Points on a hilly landscape, in no order, each with its height.
A ball rolls from a point to whichever of its 2 nearest points has the largest drop for the distance, and stops where none of them is lower. Distance is the straight distance between rows; heights are no part of it.
Q517: [180 162 133 121 152  71 198 127 152 171 148 102  84 135 101 181 143 123
 119 107 112 152 175  83 155 120  91 147]  height 23.4
Q836: [146  81 113  99  58 100  92 156 139 142 107 160 147 166 133 126 160 123
 149  90 138 109 139 146 116 141 137 102]  height 70.5
Q377: [167 168 178 106 136 105 133 154 193 160 142  76 112 186 112 156 114 171
  87 148 107 185 129 122 135 169 128 138]  height 50.9
Q529: [115 101 142 153  86 105 134 123 112 125  95 162 172 108 148 172 153 198
 126 109 204 122 119 171 141 136 104 101]  height 71.3
Q904: [143 166 126  94 136 190 109 198 123 125 132 147 156 126 101  76 111  69
 162  95 109 125  97 137 131 121 134 133]  height 37.9
Q78: [ 99 122 100 165 132  96 180 125 101  64 124 113 151 136 128 160 144 163
 122 108 187 128 135 124 111  62 120 121]  height 75.0
Q136: [ 85  88 108 152  70  96 148 109 147 104 123 115 153 112 109 160 151 182
 114 136 194 124 122 178 133 145 102 137]  height 71.8
Q606: [103 126 153 152  97  69 130 156 133 108 112 113 139  97 186 156 147 189
 129 112 106 157 102 131 138  84 121 119]  height 30.0
Q754: [171 170 196 174 170 100 101 108 157 210 107  84 110 172  97 159 143  86
  60 154 141 114 134  77 119 120 129  83]  height 31.6
Q63: [164 153 171 149 109  87 154  77 145 209 132  92 135 146  68 176 123  92
 123 110 102 166  90  71 156 127 142 111]  height 22.0
Q476: [120  62 103 125 142  94  83 134 109  89 123 166 160 158 122 131 138 107
 138  81 178  81  85 119 109  78 133 137]  height 30.3
Q398: [132 130 125 163 160 114 169 142 128 121 114 149 132 123 131 180 120  77
 149 109  92 157 138 126 132  80  85 105]  height 27.5
Q246: [ 85  77 113  73 133 126 142 111 169 100 160 123 118 198 132 123  65 124
 115 137  85 172 137 122 150 137 144 118]  height 52.5
Q784: [148 167 110 183 129 155 185 140  86  93 169 124 117  71 116 118  93 183
 118 141 144 105 129 122 134 123 143 145]  height 37.8
Q695: [118  90 116  99 104 159  51 157 134  87 110 168 116  99 120  92  99  63
 137 145 127 150 104 141 147 104 118 113]  height 37.2
Q936: [206 131 155  87 148 127  79 116 149 187 101 130 115 128 112 118 101  80
 130 141 141 144  92 116  51 196 117  98]  height 53.3
Q72: [175 144 111 161 133 130 138 159  52  86 131 156 154  99 108 108 109 136
 121 130 157  85  98 138 148 115 174 110]  height 63.4
Q176: [147 123 125 119 146 113  78 155  87  64 131 195 108 151 161 151 140 127
 121 106 176 119 119 147 150  89 165 136]  height 68.5
Q951: [121 133 111 139 180 103 205 115 140  72 112  87 156 148 148 168 173 145
 105  87 179 149 137 110 134  64 145 146]  height 75.4
Q743: [140 138 123 148 121 129 118 110 138 115 120 157 112  81  52 109 106  75
 209 162 152 170 109 140 137 111 114  93]  height 58.8
Q310: [171 161 115  88  90 147 123 113 159 174 112 109  80 133  93 114 112  86
 186 177  74 134 150 143 133 176 104 130]  height 35.2
Q206: [118 131 137 111 176 134 188 125 152 148 150 127 100 150  79 151 105 114
 176 113 125 166 131  95 119 112 106 133]  height 28.4
Q188: [ 78 112 110 128 140 191 136 174  84 130 145  98 119 128 120 140 135  95
 111 163 123  69 175 166 138 121 125 122]  height 35.3
Q602: [146  84 182 124 119 133  72 130 164 174 135 122 146 106  66 112 131  94
 149 137  95 168 123 156 112 202  98 116]  height 49.7
Q339: [163 155 157  99 124 135  63 184 156 136 167  83  95 170 116  77 127  76
 139 134 110 126 170 169 111 142 140 118]  height 46.4
Q728: [117  95  88 131 148 109 125 140  87  70 152 157 162 125 141 148 117 100
 125  89 114  96  75 154 110  70 137 109]  height 27.6
Q905: [140 123 117  50 105 164 100 177 125 123 109 148 115 147 132  78 114 121
 129 147  97 117 133 110 107 149 133 107]  height 43.9
Q903: [140 144 150 111  89 175 119 108 118 156 142 113 115 138 154  77  32 104
 145 152 120 152 116 151 113 176 132 127]  height 59.5
Q273: [ 87 108  99 122 165  92 136 107  81  46 152 152 133  63 124 170 182 193
 109 139 190  57 103 179 129 119  97 137]  height 73.9
Q922: [128 150  98 113 150 137  66 118  96 152 141 155 133  88 155  91 151 134
 141 153  73  88 100 159 112 123 154 134]  height 54.6
Q303: [122 134  83 104 146 135 156  83 108 131 151 145 145 128 125  99  88  84
 155 149  95 111 110 125 113 100 133 126]  height 32.8
Q379: [160 130 130 169 179  62 166 123 112 111 134 100 115 130 157 162 177 136
 107  91 147 152 188 125 130 101  82 143]  height 45.6
Q786: [145 140 154 148 135 155 107 119 125 150 137 122 113 111 113  82 112  80
 199 155 143 158 119 182 137 145 119 102]  height 57.8
Q868: [ 97  95 155 142 152 120 160 136 107 110 133 121 132 165 185 145 176 123
 116  82 169 112 190 129 142 144 113 133]  height 18.8
Q790: [ 91  81 149 130 117 117 125  82 191 157 150 130 124 167  89 181 147 100
 113 151 142 159 157 129 185 181 135 151]  height 54.1
Q117: [159 135 107 138 105 179 135 144  64  79 149 167 166  75 115  81  91 107
 121 118 116  63 111 108 174 115 135 129]  height 64.0
Q150: [168 119 158 138 183 132  76 106 174 185 130 127 131 127 105 116  97  89
 109 131 139 144 104 122 100 166 130 114]  height 52.6
Q600: [ 95 101 162 154  88 127  73 100 194 173 104 112 132 104 155 145 136 170
  81 138 108 176 108  76  77 143 120 137]  height 18.6
Q588: [144 159 117  95 110 138 133 142 106 137 113 161 153  66  99  69 138 132
 201 132 107 127 117 144 103 138 100  97]  height 24.2
Q921: [131 103  71 102 139 146 162 155 126 129 138 113 108 106  82 139  83 131
 112 180 131  96 163 131 141 115 140 140]  height 38.8
Q556: [109 144 121 119 128 145 138 135 136 125  99 172 116  76 143 119 110 117
 150 142 136 142 128  94 116  81 106 116]  height 19.3
Q486: [169 179 132 104 146 145  47 144  50  94 116 180  68 119 135 104 115 155
 147 141 162 140 103 118 126 106 163 149]  height 35.8
Q638: [118 101 176 109 104 170 102 136 159 218 126 118 145 165 139 108 101  99
 123 102  87 147 133 137 147 198 112 138]  height 58.0
Q60: [167 135 120 121 124  93 136 150 180 136 126  95 130 171 124 142 156 176
  90 129 149 170 167 135 114 159 162 144]  height 49.8
Q435: [ 73  75 170 128  98 140 104 158 165 186 109 117 147 151 151 117 130 133
 109 106  87 108 147 117 153 156 109 116]  height 57.2
Q211: [ 67  85 117  91  93 125 161 132 146 108 115 139 113 139 135 123 127 114
 121 112 147 125 186 141 179 110 119 127]  height 18.9
Q558: [ 83  95 112 127  65 123 142  94 199 125 108 110 133 166  97 145 172 131
 125 154 160 185 137 121 164 153 154 158]  height 52.8
Q902: [ 82 138 127 150 162 126 140 104 138 114 158 104 135 154 168 122  85 161
 109 104 111 139 132 104  98  97 124 143]  height 29.2
Q74: [111 122  79 107 150 154 128 146 109 134 123 111  93 125 124 147 102  72
 109 202  81  88 153 135 144 100 123 125]  height 37.1
Q751: [ 95 132 139 135  55 144 142 142 116  73 135 111 138 124 140  90 107 178
 119 154 157 151 162 144 168 117 142 116]  height 66.3
Q354: [ 95  71  90  69 169 167 107 174 109  94 138  99 149 151  95  54  97  82
 128 148 102  87 113 121 129 113 127 120]  height 47.2
Q229: [131 111 105 123 159 134 162 163 118  61 140 107 113  84  74 135 111 127
 113 202 142  99 150 116 181  86 187 120]  height 40.6
Q650: [204 162 181 147 126 125  51 164 135 172 144 106  96 185 114 102 133 122
  69 120  98 126 122  93  76 182 135  93]  height 43.7
Q569: [111  91 129 103 107 146  88 150 163 139 120 140 128 146 125  94 115 114
 137 120  98 128 101  98  67 150 140 125]  height 42.8
Q289: [184 148 120 115 104 137  93 156 150 138 141 141 102 164 157 131  90  98
 124 158  97 143 133 166 108 136 123 117]  height 39.3
Q408: [158 163 168 116 161  97 158 139 166 152 141 101  95 163 106 160  93  95
 135 126  86 153 151  77 142 105 101 141]  height 25.7
Q854: [109 164 151 127 167 131  77 144 140 152 160  72  84 181 134  92 171  92
 116 134 102 106 188 131 105 129 142 133]  height 45.5
Q24: [107 125 118 155 115  82 174 113 118  68 122 129 161 115 127 135 111 213
 147 111 201 102  96 140 109 115  78 115]  height 74.6
Q225: [140 102  98 138 120 131 151 157  68 116 150 147 160  87  97 131 119 109
 168  94  97  78  94 169 122 111 141  88]  height 24.6
Q616: [132 150 124 153 116 104 114 166 148 115 134  90 110 119 127 103 119 196
 135 161 167 163 141 156  77 137 132 129]  height 33.3
Q288: [132 158 105 122 166 133 189  99 109 118 141 159 116 119  95 145 119  74
 193 112 105 145 133  97 123  98 121 121]  height 30.5
Q360: [ 59  64 166 122 124 128 132 133 182 182 121 105 176 124 134 153 120 130
 142 101 133 127 128 165 181 150 129 130]  height 56.3
Q337: [128 142 141  92 167 113 191 165 115 165 165  70 101 150 121  86  78 118
 162 115  93 121 137 111 144 125 100 151]  height 42.2
Q678: [ 90  98 126 102 124 194 150 172 101 102 126 134 120 108 120 142 105 116
 133 145 125 104 139 135 126 106 124  87]  height 33.6
Q815: [158 166 137 154 127  82 126  95 132 166 121 152 160 132 163 145 140 175
 144 125 128 146  88 104  90 140 134 112]  height 23.6
Q788: [103 153 173 145 186 112 114 111 155 133 131  83 121 179 167 117 105 161
  99 148 132 146 135  79 117 117 145 130]  height 25.9
Q368: [ 48  89 118 119 133 119  97 112 147  94 119 127 140  90 129 125 168 157
 127 149 166 117 127 126 110 103 129 120]  height 72.7
Q15: [115 145 108 116 182 126  89 164  83  74 107 187 103  90 128  92 152 112
 176 125 146 109 116 122 135  64  90 117]  height 38.1
Q925: [ 74 141 165 115 172 105 136 113  97 149  94 130 107 101 202 142 209 158
 106 110 102  91 123 124 127 122 121 138]  height 25.0
Q541: [106 147 125 131 147 110 171 153 148 124 116  96 150 178 146 170 199 162
  77 143 154 144 165 159 116 140 155 137]  height 48.7
Q741: [136 136 130 127 101 156 114 172  98 106 126 102 117  85  86  73  86 124
 151 148 162 111 136 145 178 114 149 103]  height 65.1
Q898: [ 95 162 119 146 135 125 115  53 119 104 108 166 136 113 165 125 159 131
 155 120 128 136  97 103 127 101 121 135]  height 14.4
Q587: [110 113 103 106 145 144 164 119 177 140 124 128 127 127  72 177 133  98
 141 151 123 173 146 118 142 115 132 136]  height 31.2
Q677: [ 98 154 150 130 140 150 107 158 147 153 122  89  96 163 139 118  97  79
 144 154  92 140 153 122  91 111  95 105]  height 43.5
Q453: [137 103 117 138 106 136 116 156 109 109 114 172 129 140 121 134 114 120
 119 126 173 140 156 135 129  74 148 115]  height 67.7
Q871: [ 96 108 151 144 135 134 130 154  79  37 134 160 135  50 136 145 147 141
 128 110 136  99  84 150 159  88 127  96]  height 29.5
Q51: [ 85  98  99 117 162  96 106 145 111  89  96 150 139  83 134 127 147 158
 118 150 191  90  82 134 153  95 133 106]  height 73.2
Q411: [173  83 118 175  56 149 133 132  50  75 115 137 160  93 101 163 147 158
 119 162 156  84  97 126 151 154 187  87]  height 61.9
Q800: [174 157 169 153 120 130 113 117 148 177 155 126 116 213 158 166 115 101
 101 116 100 146 140 136 123 167 165 117]  height 35.7
Q79: [142 150 142 182 124  87 148 118 137 128 119 105 173 178 151 146 136 203
 117 137 147 199  90 120  94 142 120 127]  height 27.1
Q113: [161 175 174 135 102 138 154  96 170 232 106  55  93 165 101 173 127 143
 114 139 154 140 139 100 127 175 162 154]  height 26.2
Q109: [136 103  84 160  70 142 126  92  75  82 110 167 146  92  72 157 148 135
 130 154 192  81 111 119 137 114 173  83]  height 61.3
Q338: [ 73 115 104  64 198 182 144 131  99 109 113 101 152 135 122  78 119  92
 138 136 106  95  99 129 116  86 147 110]  height 48.3
Q608: [ 57 110 139 144 158 111 140  62 135  64 124 121 146 145 191 153 167 131
 108 111 159 140 129 142 164 114 126 125]  height 35.5
Q485: [124 103 128 124  63  96  98  99 109 104 105 172 155 137 133 128 172 154
 165  92 163 116 112 170 117 151 124 105]  height 70.9
Q325: [ 64  98 111 138  98  77 114 127 143  72  95 105 159  92 109 132 184 191
 159 162 180 135 108 161 117 107 109 118]  height 72.3
Q441: [143 100 142 140  84 154 141 160  75  94 136 107 139  64 114 143 135 179
 132 139 125  70 101 116 164 153 178 101]  height 62.4
Q44: [200 125 139 164 112 152 115 157  54 111 144 113 150  61 105 108 108 149
 114 150 142  22 106 106 141 149 179 120]  height 62.8
Q195: [109  61 115 152  56 132  42 103 178 158  90 163 125  85 110 112 108 103
 114 122 157 120 143 130  95 129  82 137]  height 25.2
Q410: [137  94 139 177 114  91 159  64 156 218 127  98 146 162  94 174 145 123
 142 114 135 149 113  87 145 120 140 165]  height 18.2
Q737: [124  85 117 112  84 138 169 162  82 121 131 157 171 108 113  96 100 153
 171 112 108 103  90 160 120 128  74  98]  height 21.7
Q119: [150 115 120 144  83 138 125  86 122  79 105 157 133  66  66 121 112 110
 180 165 167 152  92 127 128 119 177  81]  height 59.7
Q878: [148  73 126  94  72 138  91 144 164 147  73 119  90 102 131 101  92  72
 123 155 149 174 150 113 103 143 121 148]  height 32.3
Q950: [146 154 188 120 104 167  81 118 147 196 131 108 134 125 184 102  73  95
 116 123  95 148 122 162 140 187 135 128]  height 58.7
Q10: [133 157  99 122  84 115 169  94 149 189 131  68 107 118  92 139 134 148
 154 126 137 134 119  95 125  97 133 189]  height 31.0
Q107: [142 137 125 113 187 117 169 171 108 134 126  97 110 161 131  96 115  81
 138 107 133 112 162 110 143  79 113 141]  height 43.3
Q508: [128 180 142 122 132 173  73 159 135 121 155 132 119 123 125  68  96 100
 146 105  85 133 128 131 111  85 123 158]  height 36.2
Q745: [129 132 102  86 157 180  58 189 131 113 119 169 169  95 101  85  81  59
 137 135 116 144  85 149 129 101 102 140]  height 39.5
Q660: [156 118 102 137  75 123 160 156 115  73 178 103 124 162 107 141  65 187
 123 170 116 153 122 143 135 142 175 144]  height 46.8
Q635: [ 97 129 132 143 110  97 160  54 154 142  86 145 160  97 130 122 130 131
 160 107 144 140 114  80 140 110 100 115]  height 9.3
Q133: [159 119  96 161 103 117 159 141 101  35 168 140 149 117  78 129  91 180
 121 145 126 115 120 121 182 141 184 125]  height 44.5
Q510: [146 142 113  80 115 153 136 128 175 163 111 112  90 103  96 150 124 109
 136 178 128 151 155 136 117 167 137 151]  height 33.7
Q709: [117 140 158 137 150 157  94 168 158 117 141 141  97 178 117 142 141  60
 112 119  73 126 178 115 119 137  86 112]  height 44.8
Q874: [146  97 131 172 136  81 168  94 128 146 129 141 152 142 187 211 143 130
  81  69 112 131 159 134 135 130 104 146]  height 29.1
Q640: [104  95 160 157 147 103 130 139  99 134 140 117 146 140 181 144 179 112
 115  38 104  99 160 141 121 121 112 122]  height 21.2
Q385: [173 157 104 128 133 162  94 108  76 127 109 186 102 110 156 129 109 118
 117 150 171 129 104 145 113 123 159 137]  height 33.2
Q920: [140 162 104 153 149  87 166 150 119 111 134 111 139 124 162 138 218 132
 101  74 176 127 199 174 145 104 128 155]  height 46.7
Q844: [117 150  96 140  61 144 133  93 156 175 122 107 135 118 142 155 132 156
 123 113  83 131 137 131 129 128 154 149]  height 27.3
Q268: [ 84 125 111 145  59 157 126  88 191 154 118 119 133  96 126 160 117 162
 107 132 121 184  91 110  88 142 153 155]  height 23.5
Q275: [134 145 112 194 160 169 204 120  67  97 162 138 136  59 117 132  97 139
 100  88 153  75 108 140 144 109 160 125]  height 39.7
Q7: [179 147 157  91 106 189  81 171 168 154 148  91  91 153  97  93  99  58
 158 154 124 128 127 187 100 188 110 121]  height 47.3
Q429: [120 119  92 142 185 130 133 122  85  74 164 157 138 120 147 138 109 154
 117 164 128 102 109 193 145 116 157 117]  height 23.7
Q238: [ 86  94 130 141  71 115 143 136 106 149 124 128 130 141 142  93 137 117
 145  91 122  86 183 147 160 130 107 120]  height 21.6
Q178: [106 161 129 132 135 165 138 158 139 108 179 123 111 134 109  96 100  77
 133  92  57 128 149 109  94  97  85 169]  height 34.2
Q431: [106 146 102 114 190 138 156 116  87  78 128 163 126  62 115  99 158  82
 170 148 115  91 136 119 152  89  97 117]  height 36.3
Q201: [134 130 109 120 124 107 151 141 111 115 162 158 143 110  87  82 101 157
 182 107 109 147 123 146 134 164  78 121]  height 24.9
Q843: [132 126  86 126 145 140 138 124  85 119 123 151 149 113 140 151 132 172
 104 175 131  99  94 164  85 136 158 124]  height 27.4
Q629: [ 77 111 135 116 204 118 150  79 127 142 112 121 143 130 195 139 142 115
 126 130 141 102 130 134 167 121 112 116]  height 37.5
Q620: [142 138 117 124 111 146  81 131 126 173 129 167 160 102 133  86 111 100
 145 120  64 117 121 162 117 145 113 158]  height 55.6
Q70: [136 189 140 155 106 110 130 146 119 100 130 102 128 164 142 120 117 208
 156 183 168 194  98 125  97 127 133 124]  height 30.7
Q96: [149 113 129  95 152  97  82 151 106 116  98 172 129 153 166 109 160 168
 119 113 122 112 131 130  95 145 133 129]  height 69.7
Q371: [142  84 156  73  98 145 147 106 166 174 108  94  88 167 104 107  99 136
 135 149 141 184 158  73 138 217 112 125]  height 52.9
Q929: [141  58 119 106  80 131  45 157 146 134  80 152 123 120 123 122 126  41
 126 152 123 141 134 119 110  99 136 123]  height 34.8
Q241: [102 136 112 145 189 121 130 108  63  43 146 149 145 104 158 128 162 186
 115  80 196 108  81 145 128 104 125 148]  height 42.5
Q974: [150 109 127 140  76 140  87 156 150 139 117 160 118 155 149 158  98 135
 121 134  86 133 121 109  60 136 125 118]  height 41.3
Q647: [122  87 102 159 133  87 188  86 133 150 148 142 129 142 130 191 148 117
 122  54 123  94 155 114 139 122  84 162]  height 26.7
Q586: [ 94  80 105 124 100 128 189 141 126  87 140 130 143 156 147 163 154 169
 104  89 150 109 191 153 165 133 114 123]  height 15.7
Q480: [163 133 127 135 121  92 175 139 147 206 141 128  90 139  93 155 141  95
 172 102 114 140 158 114 171 107 103 186]  height 25.8
Q899: [167 198 147 142 175 113  48 131 157 158 153  82  85 176 119 100 166  95
 100 146  91  94 133 102  73 163 118 111]  height 44.6
Q512: [120 132 120 150 198 140 158  96  24  76 152 151 144  68 141 136 128 139
 109  92 177  54 101 135 130  84 143 138]  height 41.2
Q739: [129  99 130 145 123  96 156  85 172 160 119 125 155 152 122 121 131 125
 146 106 158 139 133 103 142 141 136 137]  height 13.8
Q499: [135 113 106 172 137  77 162 122  95  44 125 150 151  79  85 158 155 197
 133 146 211  66 116 162 134 127 102 121]  height 74.2
Q938: [180 113 131 103 114 144  78 148 180 157  87 163 123 103 119  91  88  95
  97 102 151 153 130 117 108 145 113 159]  height 29.9
Q934: [147 148 148 118 218  95 153 151  99 146 133 100 116 137 164 112 170 110
 128  83 120 129 168 126 116 114  77 127]  height 44.4
Q681: [123 162 118 101 175 122 130  96 132 152 119 153 125 106 177 110 150 153
 135 117  73 121 108 120  99 142 170 142]  height 53.7
Q239: [192 135 182 126  94 143  52 151 122 140 113 142 122 168 152 126 120 122
 106 131 108 154  91  95  48 170 133 106]  height 42.7
Q624: [108 142 164 131 148  82 115 127 107 109  76 109 139  91 212 165 201 194
 108  87 139 135 100 107 130  97 111 147]  height 27.2
Q689: [101 120 167 134 145 155  89 116 160 158 106 122 138 150 158 139  94 156
  86 137 124 146 119  76  86 140 130 127]  height 22.5
Q99: [ 95 143 128 117 168 149 130 125 190 125 167 117 114 138 120  85 104 126
 111 105  94 124 158  88 103 112 122 158]  height 32.1
Q742: [176 132 152 132  93 168 104 154  82  88 139 143 150  75  96  93 103 114
 148 140 121  92 119 116 216 113 171  93]  height 64.5
Q171: [131 155 130 116 113 153  70 113 124 193 106  98 136  96 121  80  93  67
 161 189 130 135 101 154 134 144 104 116]  height 57.0
Q83: [136 122  64 124 171 132 148 103  89  97 140 136 137 116  87  63 138  82
 162 148 114  75 129 124 124 124 123 109]  height 34.7
Q831: [133 141 107  73 121 165 143 185  79  87 134 163 130 157 125  47 103 110
 134 125 117  98 155 122 144 160 105 124]  height 44.9
Q562: [156 116  98  86 152  86  51 131  89  82 111 199 100 137 136  98 164 126
 116 149 166 125 123 120 114 124 151 140]  height 69.2
Q425: [ 71  93 141 127 178 108 116 132  98 114 120 122 141 109 197 154 210 143
  93  65 125  49 120 146 105 127 101 129]  height 23.3
Q162: [117 136 125 142  81 134 149 143 133  99 149 138 109 146 138 150 114 153
 138 144 148 161 171 136 124 103 140 138]  height 67.0
Q20: [122 118 106  79 173 154 105 160  71  72 152 136 140 143 136  39 109 109
 144 123 127 102  96 141 142 147 134 107]  height 45.9
Q883: [106 142  86  90 174 149 136 137  96 119 129 117 134 167 124  78 148  69
 127  97  78  93 118  92 102  86 140 130]  height 49.2
Q243: [153 166 170 182 164 107  96  95 141 184 134 109 127 200 144 181 124  97
  89 150 123 116 131 115 116 122 149 113]  height 33.5
Q76: [140 167  91 160 137 102 144 114 120 117 141 122 121  94 136 125 103 186
 141 131 132 136 127 140  96 114 127 145]  height 35.6
Q366: [162 189 127 119 110 170 143 113 173 215 105  95 103 106 100 145 117 101
 135 137 127  97 121 108  90 126 158 164]  height 27.7
Q363: [113  98 131 120 106 113 129 145 108 100 138 140 160  64 111 116 131 136
 167  93 162 106  96 173 138  90 137 105]  height 26.9
Q910: [114 117 155  82 110 138 145 139 159 115 137 142 123 189 118 137  99 148
 153 127  90 157 151 114 126 156 132 106]  height 53.9
Q548: [114 111 116 141  97 105 143  94 173 102 105 137 171 158 152 162 210 188
  64 138 131 148 128 154 137 156 128 168]  height 50.2
Q259: [133 185 106 161  80 126 213  94 129 217 148  97  95 132 121 164 146 157
 143 127 136 144 155 108 138 133 126 182]  height 31.1
Q457: [112 130  90  99  93 135 148  99 179  77 111 131 149 162 102 148 206 162
 106 147 154 177 130 152 132 162 149 156]  height 51.5
Q845: [172 149 110  94 136 165 131 162 104 123 102 183 112  66 108  99 116  95
 163 147 141 113  98 127 129 111 107  95]  height 22.1
Q607: [178 175 150 111 106 133 114 136 141 193 135 118  91 188 156 171  86  76
 134 131  70 123 140 178 164 154 123 109]  height 37.6
Q297: [179 163 161 123 127 122  96 116 181 228 100  97 114 125 100 129 171 101
 121 127 133 107 128  90  95 128 173 112]  height 26.1
Q654: [138 182 108 147  68 158 189  96 137 180  94 112 132 112 159 146 142 158
 121 128 147 139 143 135 143 113 142 155]  height 29.4
Q94: [141 118 135  84 109  88 122 130 145 140  98 152 144 145 147 106 192 135
 140  97 117  98 128 103 123 118 154 119]  height 70.1
Q762: [122 161 120  94 137 108 189 109 152  88  95 128 161 156 171 153 198 206
  62 121 108 160  97 113 138 148 144 158]  height 51.6
Q250: [147 180 183 164 137 139 149  98 146 224 137  52  99 192  73 142 115 146
  73 124 144 140 111  51 135 162 117 136]  height 28.1
Q282: [138 109 107 148 138 118 195 133 115 153 149 119  96 147 115 152 137  72
 136  82 105 123 183 111 132 117  76 166]  height 24.3
Q420: [127 167 114 138 134  92 158 120 117 106 129 108 114 176 173 147 208 140
  90 125 151 140 182 163 170 110 168 146]  height 47.7
Q271: [156 151 121  80 159 107 134 152 122 140 149  95 118 163 120 107 111 101
 163 130  71 124 137 149 113 137 104 128]  height 41.1
Q362: [156 127 142 110 105 175  86 148 150 152 149 146 105 137  91  88 112  59
 158 137  87 171 121 146  94 197  98 143]  height 48.4
Q128: [ 99 105 179 151 150 122 121 160 170 125 144 166 117 144 141 154 114  91
 128  97 112 168 168 150 173 109  95 118]  height 48.5
Q521: [124 186 102 101 166 113 174  81 147 140 126 126 143 134 160 148 186 168
  99 115 102 153  98 125 117 128 164 165]  height 52.7
Q959: [107  73 138  59  91 139 154 110 164 135 117 146 129 180 122 120 123 169
 136 124 140 154 152 118 136 211 123 127]  height 53.8
Q73: [ 95 140  96 157 125 109 162  89 125  66 185 104 126 169 165 135 122 186
  90 101 104 142 164 131  99 137 103 173]  height 32.7
Q814: [122 131 138 180 116  94 187 120 137 119 171  88 128 146 165 162 126 195
 106  78 111 162 157 125 139 127 102 157]  height 34.9
Q947: [ 83 106 155 156 147 144  89 176 127 116 155 165 124 147 158 140 125  79
 107 110  81 140 183 180 120 122  85 134]  height 46.6
Q81: [ 85  68 152 135 138 111 138 127 179 113 172 126 123 153 135 146  94 146
 129 110  96 189 140 142 155 118 114 132]  height 50.5
Q147: [116 154 125 138 112 137 122 107 128 182 116 111 124  95 141  69 116  95
 153 142  95 104 131 138 132 158  91 137]  height 56.4
Q428: [118 150 157 145 160 127 145 117 139 122  91 179 137 100 160 181 118 134
 137 151 129 168 118 139 124  93 106 110]  height 23.2
Q948: [131 180 123 113 178 114  65 155  55 111 108 186  81 103 159  99 136 135
 170 125 109 139  87 119 109  90 118 155]  height 38.0
Q730: [115  56 179 156 166 130  72 115 162 156 125 120 141 118 123 114  98 108
 139 142 133 169 114 149  83 180 116 119]  height 51.2
Q827: [ 91 113 101 144 126 131 168  99 102  90 149 123 136 122 163 156  78 165
 108 135 115 134 124 163 173 115 138 130]  height 28.5
Q351: [110 104  96 110 170 112 131 158  76  66 132 177 126  87 129 174 177 155
 103 129 198  79 123 161 136 110 151 124]  height 73.6
Q139: [142 133 163  71 130 147 144 113 186 145 119  69 111 190 127 135 101 153
  92 174 136 182 128  87 133 214 130 138]  height 52.0
Q421: [182 179 171 152 107 135 145  89 168 237 109 109 121 140  95 153 139 101
 119 107 126 137 131  91 156 150 143 124]  height 24.4
Q34: [141 167 130 139 134 122 118 117 125 150 140  88 122 155 120 102 132 111
 163 152 124 134 141 130  87 101 132 120]  height 42.3
Q193: [ 90  61 183 146 136 124 144 119 180 173 143  96 153 151 100 169 159 126
 101  97 128 156 128 112 184 170 132 138]  height 55.3
Q679: [181 144  94 173 126 138 101 129  59 122 130 157 144 109 152 146 112 173
 120 158 173 135  64 158  93 134 187 124]  height 30.4
Q11: [127 126  76 136 107 153 134  97 112  61 125 155 139  86  89 150 129 119
 143 169 164 130 146 128 145 109 158 106]  height 60.6
Q498: [ 73 134 118 153 132 115 149  98 112 106 108 121 150 150 183 166 141 162
 112 172 144 157 110 155 159 107 145 112]  height 32.4
Q394: [159  90  98 141 158 150 154 158  94  48 174 124 136  87  97 130 111 148
 112 177  95  91 112 116 175 131 180 105]  height 42.4
Q658: [100 123 130 140  96 107 166 125 141 138 142  91 161  98 166 152 132 181
 126  64 127 149 128 135 153  90 113 173]  height 32.6
Q57: [156  73 104 111  82 129  71 116 160 188  68 155 140  79 140  84  86 108
  92 125 140 123 120 110  94 172  70 147]  height 27.8
Q840: [137 179 134 134 146  92  93  53 137 113 103 187 129 141 159 157 157 143
 138 157 100 164  85  94 114 149 130 109]  height 19.6
Q391: [ 95  75 147 145  90 118  58  78 188 145  80 151 121  88 133 123 137 143
  88 109 123 129 136  79  98 156 104 132]  height 22.2
Q915: [ 95 114 129 131 138 187 117 168  53  66 119 171 120  89 156 147 125  95
 145 132 117  81 113 146 155 107 138  88]  height 31.7
Q470: [133 143 114 109  74 135 159 149 102  99 166  96 127 100 111  72  89 171
 130 139 126 119 145 117 191 138 168 117]  height 65.6
Q165: [138 161 108 124 107 142 134 115 177 193 136  78  65 125  82 130 100 106
 163 152 110 142 124  74 108 109 129 171]  height 29.3
Q157: [174 202 185 146 171 110 111  89 153 205 148  70  93 162  90 125 127 113
  82 133  98 110 129  83 161 143 124 117]  height 30.1

For each start below, name the point where the ball stops.
Q289: Q635
Q176: Q548
Q24: Q548
Q411: Q548
Q959: Q271

Call two points neighbours if one is among the 2 nearest of the other. Go from one point of each pair to the other, from neighbour to neighbour, staying as low as possible. Name the highest point that can't be avoided.
Q586 and Q548: Q435
Q635 and Q600: Q259
Q600 and Q586: Q814
Q737 and Q556: Q201
Q282 and Q556: Q288
Q517 and Q282: Q480
